Each row is a point on a tangle of strands that fork and nearly touch. The rows are in no order.
Two points are linked if the straight distance between their rows is under 30.9. Some points are linked to none.
(716): [  7 -19  -5  12  -4  11  -8  -7   2   1  19   9  -1  -2   1  10 -11   0
  -4  15  -7]
(306): [ 21  14  -5   6  -8  10  12   7  14  -5 -12   2  27  17  -1   1   4  11
   7 -11  -5]
(1975): [ 16 -24  -9   5  -2  16   7   8 -11   2  18 -29   7   9   8   8   0  14
  -4   3 -14]
(2395): [ -8   4  -1   3  19  13   8  14 -11  13  13 -26   1   6  12 -23   8   5
  -9 -11  -2]
(921): [ -2   0  -8  22  -2   5   3   0   9   7  14  16  -1   0  -3 -10   2  -6
  -1  10   8]
(1215): [ -7   2   1 -13   1  -8 -23   7  -5   8   8 -17  11  -8  -7   1 -14  11
  -9   2  -8]
(713): [-12  -3 -10  -7 -14  -8  -7  -2  -8  -6  15   0 -12 -21  23 -14 -21  -9
  -6   1  16]
(1575): [ 24   3 -11   1  -6  22   5   0   9 -21 -20   9  17  20   1  16   5   2
   3  -5  -5]
(310): [-18   8  -7   8  10  11 -15  16  -6   5  15  -8   9  -1  12 -16  -1  -2
 -18  -9   6]
(252): [ -9  10  -6   9  13  15   9  17  -5   9   7 -11   5  11   8 -13  12   7
  -7 -10   5]
(2363): [-19  -5  -3 -10 -11 -18 -10 -13  -5  -5   7   1 -15 -26   2  -2 -23 -11
   5   3   5]
(442): [ -9  -4 -10  17  -9  -6  -1  -7   5   5  17  14  -6 -11   0 -14 -10 -14
   4   9   9]
(14): [ -9  14   9  -4   3  -7   8  -1  -6  -1 -17   9 -14  -1   8  -4  14  -4
   3  -6  17]
(896): [-11   1   9   1  -2  -7   0  -5   3   7   4   3  -7  -7  -7  -7   4   0
   5   4   6]
(578): [ 13 -15 -19   5  -4  19   5  10  -1  -3  15 -22  14  11   1  12  -2   6
  -2   2  -5]
(2364): [ -6  -4  -1   2 -14  -7  22 -10  10  -8  -4   1 -17 -11  -6 -11   6 -18
  21  -2   2]
(335): [  6  -3  -2   5  -5   3  25 -12  12  -6  -3   4 -14   2   1 -14  13 -16
  13   5   7]
(1759): [  5   5  16  -2   3  -4  10   8   6  10   0 -14  19   1 -10 -18  16  16
   8  -9  -4]
(1666): [ -1  -4   1  -9  14   7   0  15 -23   6   5 -40   6  -2   7  -1  11  17
 -13 -10  -8]
(1641): [  3  23  18   0  -4  -6  -6   6  -6   1 -24  10  12   7   9   2   1  14
   4 -12   4]
(816): [ -9  -4   0   6  -1 -13 -15  -8   3   8  11  16  -4 -11  -8   1 -15  -4
  -2  12  -1]
(234): [  6 -10  15  13  15  14  15   2  -5   9  -2   2 -15  16   3   6  17  14
   3   1  -7]
(1025): [ -3  -7   2   0  -3   0   5   5  -5  12  25 -18   7  -7  10 -32  -4   4
   0  -1   0]
(2464): [-24 -11  -4  13  -3  -8   1  -6 -12   0  12   4 -26 -19  17 -18  -8 -17
   4  -5  11]
(940): [ -7 -15  18   3   4  -7  -9 -11  -2   6   6  11  -9 -10 -11  12   0   5
   0   8  -4]
(1776): [ 10  11   1  10  -2   5  12  14  10   4  -2  -2  25  13  -6  -6   9  15
   6 -12  -4]
(1268): [-21   5  -8  11   6   5  -6   2 -10   3  10   4 -16  -8  22 -17  -1 -14
 -14   0  15]
(1227): [ -1   7 -12  -5   4   2   3  23  -4   2 -12 -19  24  17  -6  18   5  18
   0 -25   0]
(1984): [  5   5 -11  -6   6  14  13   8  -4   5   8 -26   7   1   6  -1   6   7
  -5   4   3]
(985): [ -3  -5   6   4   9  -1   7  -9 -11   1  -3  24 -20  -6   0  19   8 -14
  -4   8  10]
(1716): [ -8  20   2 -20   5  -2   9   4  -2  -2 -11 -20  -1  -5   3 -10  15   0
  -2  -7  15]
(1259): [  0  -8   3 -17   0   2   0  -6 -13   1   7 -22 -14 -14  14   4  -2   3
  -6  12   5]
(496): [ -3   2 -19  -2   0  -4 -21  16   3   4   9 -10  17  15  -9  17 -23   9
  -4   2 -15]
(2214): [  5 -10  -1   5  -2   8   1  -5   4   6  16  -6   0  -3   0  -3  -2   2
  -1  12  -2]
(290): [-15   0  16  10  10  -2  -6   3  -7   9  -1  13 -12   0   0  -2  13   8
  -4  -3   6]
(435): [ -8  13  -5   6   0   3   8   7   6   7  10  -3   6  -1   0 -21   7  -2
   0   0  10]
(1336): [ 23   3  -8  -1  -1  21  17   2   6 -13 -15  -1  12  16   4  14  15   5
   3  -5  -2]
(1970): [-10 -11  16   0   9  -8  19 -15 -15   1  -6  14 -33  -6   3   7  13 -12
   8  -1   6]
(187): [  4  -4 -14   3  -3  14   1  -1 -10  -1  16   2 -10  -6  20  11 -10  -6
 -11  17  10]
(1359): [-14  -3  -3   1   4   6 -27  22 -12   5  15 -14  14   1   7  -1 -12   9
 -18 -12  -3]
(1913): [-24  -7  17   9   8  -9 -12  -6  -9   8   5  12 -15 -12  -2  -5   4   1
  -4  -1   6]
(2114): [-20   2   1 -21  -6  -9  -3  -7  -5  -4  -4 -15 -17 -20   1   0  -3 -12
   4   0  11]
(1020): [ 16 -14  17  11  10  16  18  -6   0  -1  -8   9 -10  18   3   4  21   8
   6   2  -9]
(262): [  8   4  24 -13   0  -6   5  -6   0  -2 -19  -1  -1   1  -4  11  14  10
   5  -2   2]
(1864): [ 16  -9  -3 -10  -5   8  11 -13  12  -4   6 -20   4  -6  -7  -8  10  -2
   5  10  -5]
(2090): [ 10  -1 -21   0  -6   1 -14  -2  14  -2  12   1  12   5  -7   5 -21  -4
  -6  15 -16]
(243): [ 14   3   7   5  -4  -5 -10  -5  17  -5 -10  23  12  12 -12   3  -4   6
   5   1 -19]
(1029): [  5  27   5  -7 -10  -8  10   4  10  -1 -16   1  14   4   1 -15   7   3
  10  -9  10]
(1124): [ 15 -18   9  12   1  12  -1 -15   3 -12  -6  36  -1   6 -11   8   8  -5
   0   1 -11]
(1542): [-18  17  -6 -12  -6 -13  -6   3   7   0  -1  -7   1 -11  -6 -18  -5 -12
   0  -4  11]
(577): [-11  18  -8  -4   4  -3 -16  11   2   3  -5   8   4   2  -8   6  -6   4
  -8   2   3]
(1510): [  0   3  17 -16   4  -8  -5  -5  -1   0 -14   0  -4  -6 -10  18   6   9
   0   4   0]
(879): [ 13   4  -9  -5   0   8  -2  -2  11  -9 -10  10   6   8  -9  18  -1  -1
  -2   9  -6]
(487): [  4  -8   1  -8  -7  -4 -15   4  -5   7  18 -17  13 -11  -1  -3 -15  13
  -6   6  -7]
(641): [  9  18 -20   0   0  -1  -4  10  16  -8 -12  11  18  20  -4  15 -10   3
   0  -1 -13]
(587): [  6  10   7  10  -1   6   2  10   3  -1 -12  10  10  14   1  12   6  13
   4  -6   0]
(214): [ 14  -6  16  10   3   6  24 -12   2  -1 -10  16 -16  10   6  -5  19  -3
  11   0  -1]
(1754): [ 19 -15  -5  -5  -3  14  15 -11   2  -1  14 -24  -2  -4  10  -7   4  -1
  -1  13  -6]
(1811): [ 12  -5   9 -13   2   4   9 -13   2  -9 -13   8  -8  -3  -6  21  11  -4
   1   9  -1]
(1705): [-21   9  -5  -3   0 -20 -13  -3   0  -2  -7  13 -12 -15  -6  -3  -9 -15
   0   0  12]
(1394): [  9  -7 -13   4   3  22   3  -1  -2  -7   2  11  -7   5   1  28   1 -10
  -8  13   3]
(2148): [-15   4  -6  13  -9 -12   5   0   8   3   5  10  -7 -10  -5 -22  -1 -14
  13  -3  11]
(2365): [-21  -6   9   5  -3 -10 -17  -1  -5   7  17  -1  -3 -15   1 -25  -8  -1
  -3  -5   4]
(1279): [ -7 -18 -15   4   4  11  -8  23 -23   5  14 -33  11  15  12  12  -5  13
  -8 -14   0]
(1377): [ 12  -6  -2 -13   1  -2  -5   9  -1  -1  -6 -27  17   4 -18  21   4  18
  -2  -3 -13]
(1054): [ -6  25   3 -14   8  -3   0  16   1   3 -11 -15  24   2  -4 -11  11  11
  -6 -20   5]
(1061): [ -2   4  -5 -15   2   3   0  -3  -3  -1   1 -13  -6  -8   2   9   2   0
  -5  11   8]
(1225): [  4  -2 -17   8   0   7  -6  15   4  -7 -11  10   9  30  -6  30  -6   5
   4  -8  -1]
(1220): [ -4  20  10  -3   5  -5 -14  14  -6  -1 -21   8  11  11   0  16  -1  17
  -2 -13   0]
(238): [ 13  16  -8  10  -6  -2  -7   9  13  -6 -13  19  20  25  -2  12 -11   7
   6  -7 -15]
(585): [-10   3  -5  15   4 -12 -13  -1   3   6   3  29  -4  -7  -9   1 -10  -6
  -3   7   3]
(1080): [  2  -3  14  11  15  10  12  13 -10   8  -6  -6  -5  20   4   6  19  22
   3 -11  -5]
(631): [  3  14 -10   6  10  15  23  16   1   8   2 -15  14  13   5 -10  14  12
   0 -13   3]
(924): [  9  -5  21  14  -8  -6  16 -13   3  -3 -12  23  -9   4   2  -8  14  -4
  15  -4   3]
(962): [ -5   4 -10  -6  -5 -11  13  -9  -2 -10 -14  18 -20 -13  -1  14   1 -27
   6   4  16]
(725): [  0  -5  19  12   0 -13  -6  -6   7   3  -7  29  -1  -1 -13   4   1   5
   6   1  -5]
(507): [14  1 -9 -3  0 17  8  1  8 -8 -6 -2  5  8 -5 15  9  1 -2  6  0]
(1318): [  7   5 -14   4  11  19  25   9  -1   9  11 -24   4  10  10 -11   9   4
  -2   1  -2]
(1309): [  4  10 -10 -16  -4   1   4  -3   6  -2   2 -18   5  -8  -5   2  -1  -4
  -3  10   8]
(977): [-16   5  -4   4   2   3 -26  12  -9   3  16  -1   6  -8  11  -7 -14   0
 -19  -3   5]
(199): [-14  12   2 -11  13   5   7   3  -8   3  -5 -16 -15  -2  12 -12  14  -3
  -6  -6  13]
(2295): [ -1  30  12  -5  -7 -19  -5   3   3  -1 -22   7  11   1   4 -13  -2   4
   7 -12   8]
(892): [-10  -6  -4   8   6  -1   2  -8 -15   2   7  19 -23 -12   8  12   0 -17
  -6  11  13]
(1735): [  1 -11 -15   4   0   2 -18  11   5  -2   5  -1  11  21 -12  26 -15   5
   1   1 -14]
(2411): [ 14   8  24  -7  -4  -9  -2  -1   1  -2 -22   0  13   4  -4  10   6  18
   7  -7  -7]
(1963): [ -2  -3   8  19   2  -4 -12   2   6   6  -2  28   2   8 -13  10  -2   9
   2   2  -8]
(601): [ 13  -4   7  16  -5  10  -4   6   4  -6 -15  19  11  24  -2  19   1   9
   7  -7  -7]
(217): [  4 -10   3 -11  -2   1  -8  12 -18   3  18 -20   2 -10  22 -11  -9  14
 -16  -2   1]
(837): [  9 -17  13   9  -1   6  -3  -4  10   3   5   4   6   5 -15   3  10  12
   6   4 -13]
(1564): [ -5  -8  17  -6   7  -7 -15  -4  -3   4  -3   3  -5  -6 -14  19   0  12
  -2   7  -7]
(2324): [ 11  16 -14  -8   0 -13  -3  -8  11 -11 -17  29  -2   3  -5  15  -9 -15
  -2  10  -5]
(1104): [-20  16   2 -13   1 -11  -3   1  -2  -6 -17   1 -14  -9   2  -6   7 -11
   0  -9  17]
(284): [-20  -9  11   5  10   0 -13  -2 -14   5  14  -8 -16  -9  23 -20  -3  -2
 -14  -6   4]
(908): [  0   3   2  -4   3  -2  -7  15   2  11   5 -16  28   3 -17  -3   0  16
  -1  -8 -12]
(1281): [ -8 -11   7 -12   0  -3   1  -7 -13   4  11 -18 -20 -14  19 -11  -5   1
  -3   3   6]
(357): [ 14 -13   0  -2  -6   9  11 -22  13 -17  -9  20  -5  -2 -10  -9  12 -15
   7   3  -2]
(2192): [  5 -14 -10  -5 -11  -7  -8 -22   9  -9  11   8  -3 -15  -5   3 -20 -15
   0  16  -7]
(1631): [-10 -12  -3  13  -2 -20   6 -14  -4  -7   1  28 -17 -18  -9   8  -8 -25
  12   1   7]
(1062): [  0  18  -1  -7   2  -1  -5  19  -3   0 -19  -7  21  14  -3  16   1  20
   0 -22  -1]
(1050): [-12  28  -7  -1   6  -5 -13  13  -2  -2 -17  17  -1   2   2   5   0  -4
 -12  -6  13]
(2217): [ -1  -4  14 -20  -8 -15   2 -12  10  -3  -9 -13  -3 -12 -15   0   5   1
  12   3  -2]
(157): [ -6 -19  15   4  11  -2  14 -18 -10   5   9   5 -28  -9   6   4   5  -8
   4   8   0]
(1707): [ 11   1   9   6   2   7  18  11   5   8   0 -12  21  11  -6 -10  18  20
   7 -13  -8]
(170): [-15  20  -3 -14   2 -16  -9   0   0  -4 -16   8 -10 -10  -2   4  -2 -11
  -4   1  15]
(59): [-14  15  -3 -20  -2  -5   0   3   0  -2  -3 -22   1 -12  -1 -15   4  -7
  -1  -5  12]
(1177): [ -7  -4   5  -6  18   8  -1   2 -17   6   7 -25 -21  -1  29 -23  -5   0
 -16  -9   0]
(1496): [  4  -3  -8 -12   9  11   2  16 -25   4  10 -39   4  -1  24  -4   0  13
 -20  -7  -4]
(1777): [-3  3 -1 20  3 -7  1  0  1  4 -3 34 -8 -3 -3  1  4 -8  1  5 10]
(1727): [ -4  -9  15 -12  -4  -9  12 -15   2  -3  -6  -6 -17 -10  -6   2  10  -7
  12   2   3]
(495): [ 13   5  18   9  -3 -11 -13  -2   6  -1 -19  25  11  15  -6  11  -6  10
   6  -4 -18]
(952): [  9  15  21   0 -16 -16   3 -12  -5  -5 -28  16   0  -2   9   1   0  -8
  15  -6   8]
(2301): [  1  -1 -21   5  -3  18  -3   9  -6   0  14  -6   1   4  11  16 -10   0
  -9  11   5]
(865): [  1   9 -12   4  -5   2  -2   6  13   7  16  -2  19   1  -9 -13  -9  -3
   0   8  -2]
(1493): [-10   2   0   6  21  15   1   9 -16  10   5 -13 -17   7  16  -4   7   6
 -12  -2   1]
(2296): [ 12  -3 -24   1  -5  14  -1  10   7  -2  12 -16  23  10  -6  11 -11   3
  -3   3  -9]
(393): [ 12  -1  16   6   1   4   2  -1 -10  -4 -16  32  -7   6   3  26   9  -4
  -2   0   2]
(279): [ 19   0  19  -7  -9  -9   9 -21  -5 -15 -25  26  -7  -4   2  14   4 -19
   9  -5   1]
(1602): [-13   3   8 -18  -7 -13  11  -9   0  -8 -14  -8 -19 -15  -4   4   6 -10
  13  -2   9]
(1585): [-15   0 -15   7   9  13  -5  26  -9   4   2 -12  11  21   2  14   4  12
  -3 -20   7]
(1662): [ 30   0  -1  -3  -8  22   4 -14   5 -23 -24  19  11  13   1   3   8  -3
   3  -3  -8]
(1392): [ -2   2 -11  13   1  10  -1  18   5   6  10  -5  17  14  -7   4   0  11
   0  -5  -2]
(1812): [  4  10 -12   9  -4  -4  -5   4  20   3   7  14  14   7 -13  -6  -9  -2
   1   8  -8]
(1391): [  6 -29  14  -3   0   2   2 -27   0  -5   8   4 -13 -12  -7   7   3  -6
   4  11  -8]
(1217): [ -5  -6   5   1  19   8  10  -2 -15  13   7 -21 -28   3  20 -25  -6   2
  -7  -2   0]
(407): [  1  -2 -17   7  -4  -2  -3  -8   2  -2  10  18  -7 -11   2   9 -15 -19
  -7  18   8]
(2098): [  5  -6 -15   8   1   8  -3  -7   0  -5   5  23  -7  -4  -3  21  -7 -17
  -9  17   3]
(2181): [ 14 -19  12   6   1   7  -3 -14  11  -6  -4  20   3   5 -16   4   8   3
   4   5 -15]
(472): [ -9   8  11  -6   6  -8 -13  12   1   9   1  -8  17  -1 -15 -11   4  15
  -3 -10  -5]
(1248): [-13  -5  16 -16   7  -7 -14   0 -14   4   7 -30  -4 -15   7 -13   4   6
 -10  -7  -1]
(1634): [  3 -17  -2   9   7  13   1  14 -17  11  19 -23   0   9  14   1  -2  17
  -6  -3 -10]
(2164): [ -5 -10  -7  -3 -12  -2   5  -8  -6  -3  16  -3 -15 -18  19  -9 -15  -9
   0   9  12]
(2198): [ 25  14  -2   9 -11   8   6  -4  14 -11 -17  17  21  15   2  -3   0   0
   5  -3  -3]
(240): [  3  -5  -7   8  -8 -14  -2 -15  21  -7   0  22   0  -5 -17 -11  -9 -17
  10   8  -7]
(1191): [ -8  -5   6  19   1  -2 -14   4   5  13  13  13   5   2 -12  -3  -5  10
   0   4  -6]
(1563): [ 12  -7 -10  -7 -17   2   0  -4   6  -2  22 -10   9 -10   8 -11 -18  -1
  -2  13  -1]
(2446): [  4   6 -12 -17 -13  -4   5 -11  12  -8   3 -13  -1 -13  -5  -2  -8 -14
   4  14   6]
(1706): [-14  10   0 -20   5   0  -5   5  -7  -2   2 -32   3 -10  11 -19   4  -7
 -13  -9  10]
(89): [ 22  -9   0  -3  -3  19   9 -16   8 -18 -14  14   1   5  -5   0  15  -6
   3   3  -3]
(2020): [ -5  -5  -5   8  14  20   7  11 -14   7   4 -13 -12  14  12  12   8  10
  -7   1   1]
(576): [  2 -17   7  10   6   2   5 -14  -5  -2   4  27 -15  -7  -6  17   4 -13
  -3   9   2]
(1863): [ 18  -9  12   5  -1   8  -6  -9  -1 -11 -15  35   0  11  -6  23   4  -5
  -1  -2 -11]
(1048): [-22   7   7   1  16   0  -2   2  -8   2  -2  -7 -18  -3  13 -20  12  -9
  -9 -10  10]
(1002): [  2  -8 -14  -2   3   5   5  18  -7   2  -2 -29  16  16  -7  22   6  14
  -1 -15  -5]
(1711): [  1   5 -14  -2  -9  -2  -8   0   6   3  16  -1   7  -9   3  -7 -18  -5
  -6  13   2]
(1842): [ -2  17  -7  -3  -3  -3   5   9  12   5   7  -5  18   0 -10 -19  -1  -2
   2  -1   5]
(986): [ -5  -5 -10  -8  -9 -19  -5 -20   9  -7   1  10 -10 -17 -11   5 -20 -20
   7  10  -5]
(1288): [  0 -19 -12   9  -2  12 -14  11  -4   1  12  -9   6  14  -3  24 -10   9
  -2   2  -6]
(670): [ -4   0 -19  10   7  23   5  16 -10   3   7 -10  -4  13  12  16   4   4
  -6   3   7]
(23): [  8 -12  -2   3   1 -11   5 -22  -1 -16 -11  37 -12 -11 -13  11  -1 -30
   6  -2  -1]
(655): [ -7 -17  13  -7  -4  -6  17 -17  -2  -1   4 -16 -26 -12   0  -5   5  -7
  16   3  -4]
(1147): [ 17  25  -3   9  -7  -8  -7   1   7  -6 -22  27  15  18   8   8 -13  -1
   4  -1 -12]
(502): [-19  -8  -7   1  -6 -19   0 -14  -9  -7   4  11 -21 -24   0   7 -15 -23
   8   2   9]
(75): [-12   7  -7   4  -7  -3   8   2   6   4  10  -6  -4  -7   2 -26   2 -12
   8  -1  12]
(877): [  3   9 -10  -4  -4 -13   4  -9   7  -8 -14  25 -10  -6  -5  11  -4 -21
   3   8   9]
(10): [ 16 -11  -4  -1  -2   5  -9  -1  15  -6   2  -4  20  10 -21   4  -2  10
   3   4 -24]
(2172): [  6  -9   2  -3  -4   2  -1   0  -1   8  17 -21  10  -5  -3  -5  -1  10
  -3   8  -5]
(1884): [  1  -8   5   2   8   7   6   8 -12  16  20 -26   0   0  13 -27  -1  11
  -5  -3  -7]
(1784): [-17  14   6   3  15   6  -8  13  -8  -1 -12   2  -4   5   8   1  14   5
 -14 -11  11]
(914): [  6   5  18  11  -8  -5  16  -5   7   1 -11  13   0   5   3 -17  13   3
  15  -5   5]
(297): [-18   1  -4   4  14  10 -12  26 -10   4   4 -17  16  12   0   5   7  12
 -10 -25   0]
(1686): [ -8  -6   1  10  -2  -2 -19   2  -2  12  20   8   3  -6  -2  -3 -13   7
  -5   7  -3]
(752): [ 20  -2  20 -15  -5   0   8 -18  -1 -14 -25  19  -5   0   0  18  11  -7
   4   0  -1]
(1319): [18  4 -3 15 -6 13 11  0 14 -8 -8 18 12 13 -1 -4 10 -1  4  1  1]
(1118): [  7   0 -15  -8 -13  -4   5 -17  20 -13  -1   2  -1  -9 -10  -8  -9 -22
   8  12   0]
(1978): [ -2  -6 -10   4   1   3  -3  24  -3  12  11 -20  33  11 -16   2  -4  13
   1 -15 -13]
(736): [  3   0  -1  -7  12  10  15  -1  -9   8   4 -27 -14   1  12  -6   9   5
  -4   5   2]
(1627): [ -9   0  13 -15   5  -6  -3   1  -5   8   4 -25  -2  -9  -4 -11  11   8
  -1  -3   2]
(109): [  3  13  17 -10  -4 -18  -3   1  11   4 -12  -1  15   0 -13 -11   2  13
  10  -7  -4]
(2083): [ -1   2  10  11   4   2  16   0   5   9   2   4  -6   7   1 -18  15   5
   8  -1   3]
(2088): [-24  -7  10   9  -2 -15  -5  -6  -4   4   4  11 -15 -16  -7  -9  -1  -6
   7  -3   7]
(1701): [ 16  11  15  -7  -2  -9  -9   5   3  -4 -23   0  20  15  -7  18  -4  22
   7 -11 -16]
(1406): [-2 13 -4  6  2  2 -7 15  7  4 -2  8 12 11 -9  6 -1 10 -1 -3 -1]
(706): [ 15 -13  -1 -12   2   3   7  12 -21   4  17 -30  -1  -5  26 -12  -6  19
 -14  -1  -6]
(1258): [ 7  3 -7 23  1 10 12  1  8  1  2 21 -2  8  2 -4 11 -6  2  6  7]
(1762): [  6  19  15   7 -14  -7  17  -2   3   0 -17   5   4   6  12 -19  11   0
  16 -10  12]
(2267): [-27  12  -9  -3  -9 -18 -11   2   4  -3  -5   3 -10 -17  -4 -17  -8 -20
   6  -8  11]
(1728): [ 18  -2  -4 -11  -4   3   4  -4  15  -3   4 -19  17  -3 -15  -4   4   3
   1   7  -9]
(2176): [ 10 -14 -13  -6  -1   2  -3  13  -2  -2  -3 -31  22  14 -18  24  -1  15
   0  -9 -13]
(2057): [ -7   5  22  -3   2 -11  -2   5   4  10   0  -5  10  -2 -13 -16  11  15
   5  -9  -1]
(719): [  3  -6   1  13   8  10  18  -7   3   7   7  -1 -13   6   5  -9  11  -1
   3   8   2]
(1980): [ -8 -15   6   6   7   8 -16   3 -14   8  13   1 -10  -1   5  21  -4   9
  -8   7  -3]
(2169): [ 16  15   2  -9 -13 -18   1 -14  19 -13 -23  16   7   3  -5  -5  -7 -10
  12   1  -7]
(828): [ -1   4   3   1  -6  -9   3  -8  12   0  -3  11  -2  -5 -10  -4   1  -5
   6   6   4]
(1519): [-12  -7   8  -5  -6  -6  -6   0  -5   8  19 -15  -2 -14   8 -28  -5   2
   0  -3   3]
(1581): [  8  -7  -7 -15 -12   0   2   7  -8  -2  20 -14   2 -12  26 -13 -15   8
 -11   4   6]
(651): [  1 -19   2  12   2  13  -9   0  -6   3  12   9  -5   3  -2  21  -3   4
  -5  12  -6]
(1378): [-11  -6  10   6   1  -3  17  -5   2  11  10 -15 -17   0   3 -32   6  -4
  14  -4   0]
(1115): [ 16 -12  -2  -3  -6  -1   8 -24   5 -21 -14  33  -8  -5 -10   1   5 -26
   6  -2  -2]
(1683): [ -3   5  -2 -14  -1 -15 -13  -8   8   2   0  -1   1  -8 -13   5 -14  -2
  -1  10  -6]
(2242): [  3  18  -6 -22   0  -8   1   7   9   2  -4 -22  21  -5 -15  -5  -1   6
  -1  -2  -3]
(1957): [  5   5   0   0 -11 -14   5 -11  19  -9 -11  19   0  -2 -13  -8  -4 -12
  14   2   0]
(2011): [-13  -1 -10   0   8   6  -5  28 -11  10   7 -25  32   7  -6  -2   0  10
  -8 -25  -7]
(2337): [  1  -9   8 -12   5   1  18 -12  -6   5   2 -26 -22  -5   7 -10   7  -1
   7   5   0]
(1928): [ -4  10 -18   0  -6  -5  -6  -2   7   0   5   8  -3  -9  -1   1 -14 -12
  -4  14   9]
(1993): [ -6   3 -14  -5 -16 -15   5 -12  13 -12  -4   6 -10 -13 -10  -1 -12 -24
  13   7   2]
(512): [-24  -3  14   5  19   3 -13  -1 -12   4   4  -6 -20  -4  17 -16   8  -6
 -17 -11   5]
(1923): [ -5  -1 -15  11   3  14   1  20  -3  -1  -2  -3   8  25  -2  26   3   9
   1  -9   8]
(219): [-10   0   5   6   8   6 -10   7  -5   6   4   3  -5   1  -2   9   4   9
  -7   3   3]
(788): [-19   3   7   8  21  12  -8  14 -12   7  -2  -5  -9   9  10   0  15  10
 -12 -13   3]
(1665): [ 18   0   1  -2  -3  -3  -7  -2  22  -6  -6   7  22  13 -19  -2  -2  10
   4  -1 -25]
(2397): [-10  23   0  -1   6   1  -2  10  -4  -3 -16  10  -2   2  10  -2  12  -2
  -7  -8  17]
(521): [  7  -3   6 -15   2  -3  -3   4  -3   4  -1 -28  11  -5 -14   9   8  16
  -3   1  -6]
(1139): [-11  -3   1  -8   5   0 -26  17 -13   6   8 -20  13  -2  -3   7 -10  15
 -12  -8  -8]
(1787): [ 23   3  13   3  -9   4  -4   2   1  -7 -24   0  23  20   0  18   0  17
  10 -15 -13]
(1677): [  9 -16   2  10  -1   7  -7   6   9   4  11  -6  17  10 -18   3   1  14
   4   2 -16]
(83): [ -2  -2   8 -14   9   0  -3   8 -12   7   1 -34   6  -7  -4   1  13  16
  -8  -4  -5]
(1663): [  1   1   8   3   7   4   9   0  -8   1 -10  18 -13   2   3  16  13  -2
  -3   5   6]
(360): [ 11  29  -6   4  -6 -13  -4   4   2  -3 -24  27   8   9   8   5  -9  -5
   1   1   3]
(332): [-18 -13   4  10   6  -4   1  -8 -16   5  15   0 -28 -10  22 -21  -8  -7
  -3  -4   7]
(2430): [ -2  -5  -1  18   2 -13   9  -7  -4   0  -5  36 -15  -9  -3   4   6 -20
   7   0  12]
(63): [  2  15  13  -5  -7 -11   7  -5   1  -4 -22  15  -5  -2   4   2   6  -4
   9  -2  12]
(2348): [ -8 -10 -16   7  -1  12 -15  21 -12   4  16 -15   8  12   8  16 -13   9
  -7  -6   2]
(210): [  0 -21   6   5   2   2   6 -21  -5  -2   9  10 -16 -11   1   9   0 -10
   1  14   0]
(2245): [ -2   1  -6  13   3   5  22  -6   2   4   4   6 -19   1  10 -13   9 -13
   6   7  10]
(65): [ -2 -13  22   8   0 -11   1 -15   3   2  -3  23 -10  -6 -11   5   7  -2
   8   3  -2]
(1112): [-17   3  -5   9   9   2  -2   0 -11   4   3  12 -19  -8  11  -2   5 -11
  -9   5  17]
(1704): [  9  23 -16  -2  -4  -7  -1   2  14  -8 -15  20   5   6  -3   5  -7  -9
   0   7   4]
(2372): [ 12   6  17   1 -16 -17   9 -14  -8 -10 -28  26  -8  -6   8   7  -1 -22
  17  -8   7]
(1407): [-13  13  -4   3   7   7  -6  13  -2   6   6  -5   9   1   2 -11   6   3
  -9  -6   8]
(881): [-14  -4   6   7  -8  -8  21  -3   5   2   3  -5 -20  -5  -1 -25   9 -10
  22  -6   1]
(1930): [  3   8  -6  -9   2  -8 -11  -4  10  -2  -5  11   2   1 -11  16  -9  -2
  -3  13 -11]
(791): [  8 -12   5 -13   0   0  10 -23   2 -12 -10  12 -13  -9  -9  15   6 -18
   4   7   1]
(1790): [ 12  -6 -16  -1  -2   6 -12 -11  17  -9   4  14   7   3 -12   5 -13  -8
  -4  15 -18]
(1389): [  9   6 -22   0   0   9  -3  11  14  -6  -3  -4  21  17 -11  18  -6   4
   0  -2  -9]
(528): [  6 -13  -8  -2 -19  -3   4 -10   3  -5  21   0  -5 -15  17 -11 -19  -6
  -1  12   6]
(1458): [ 19   1   9  12  -9   5 -10   2  -1  -8 -23  16  18  28   3  21  -8  11
  10 -12 -15]
(821): [-20  -1   4 -12   0  -4   4  -6 -10  -1   3 -18 -23 -14  12 -13   0 -10
   1  -2  11]
(1941): [-16   5  -5   9  10  10  -5   9  -9   6  17  -8  -4  -1  22 -25  -1  -6
 -16  -5   9]
(2159): [  8  -7 -10   5  -2  -6  -7 -19  16 -10  -1  27   0  -3 -16   0 -10 -15
   2  12 -13]
(1426): [-16  -5   6 -17  -2 -16 -21  -9  -8   1   5  -6  -9 -21   2   3 -17   0
  -7   5   3]
(2335): [ -6  -3   4   6  10   4  16  -3  -5  15  11 -17 -21   3  10 -29   3  -1
   3  -1   1]
(1432): [ -7 -12   7 -15  -9 -12 -16  -5  -9   0  14  -9  -5 -21  12  -4 -18   6
  -7   2   3]
(506): [ 14 -12  -5  -6  -1   9  19  -9  -5   3  16 -25 -12  -3  20 -14  -5  -1
  -1  12  -1]
(2212): [ -2   4   4 -24  -4 -15  -8  -6   8   0  -2 -17   4 -11 -16  -1  -5   1
   3   6  -5]
(1188): [  0   5 -21  -2  -1   0 -18   7   5   2  11   0   9   5  -3  16 -24   0
  -8  12 -12]
(2436): [ -1  -9  -4  12   4  14  -1  16  -6  12  18 -18  10  10   1   0   2  14
  -3  -3  -6]
(939): [  6  -6  -9  -8  -4   6  13  -1 -11   1  17 -16 -14  -6  31 -14 -11   0
  -8   8   8]
(2095): [ 19   2  -8 -15  -4   4   2 -10  21 -12  -6  -6  14   1 -17   0   1  -1
   1   7 -11]
(2255): [ 20  10  -1 -16  -8  -5   2 -14  20 -15 -21   6  12   4 -10  -1   0  -3
   7   3 -11]

A fork is a point with three links. Follow the links from the first point to the second and name the forks in between, in order.
(1711), (2172) -> (865), (435), (1407), (310)
(2083), (1581) -> (914), (83)
(2198), (879) -> (435), (1407), (252), (1727)
(297), (2395) -> (2057), (435), (1407), (252)
(1124), (1759) -> (985), (310), (1407), (435)
(601), (1104) -> (1406), (2397), (14)
(1970), (1025) -> (210), (985), (310), (1407), (252)
(1842), (495) -> (435), (1407), (310), (985)
(1048), (1975) -> (59), (14), (2397), (1406)
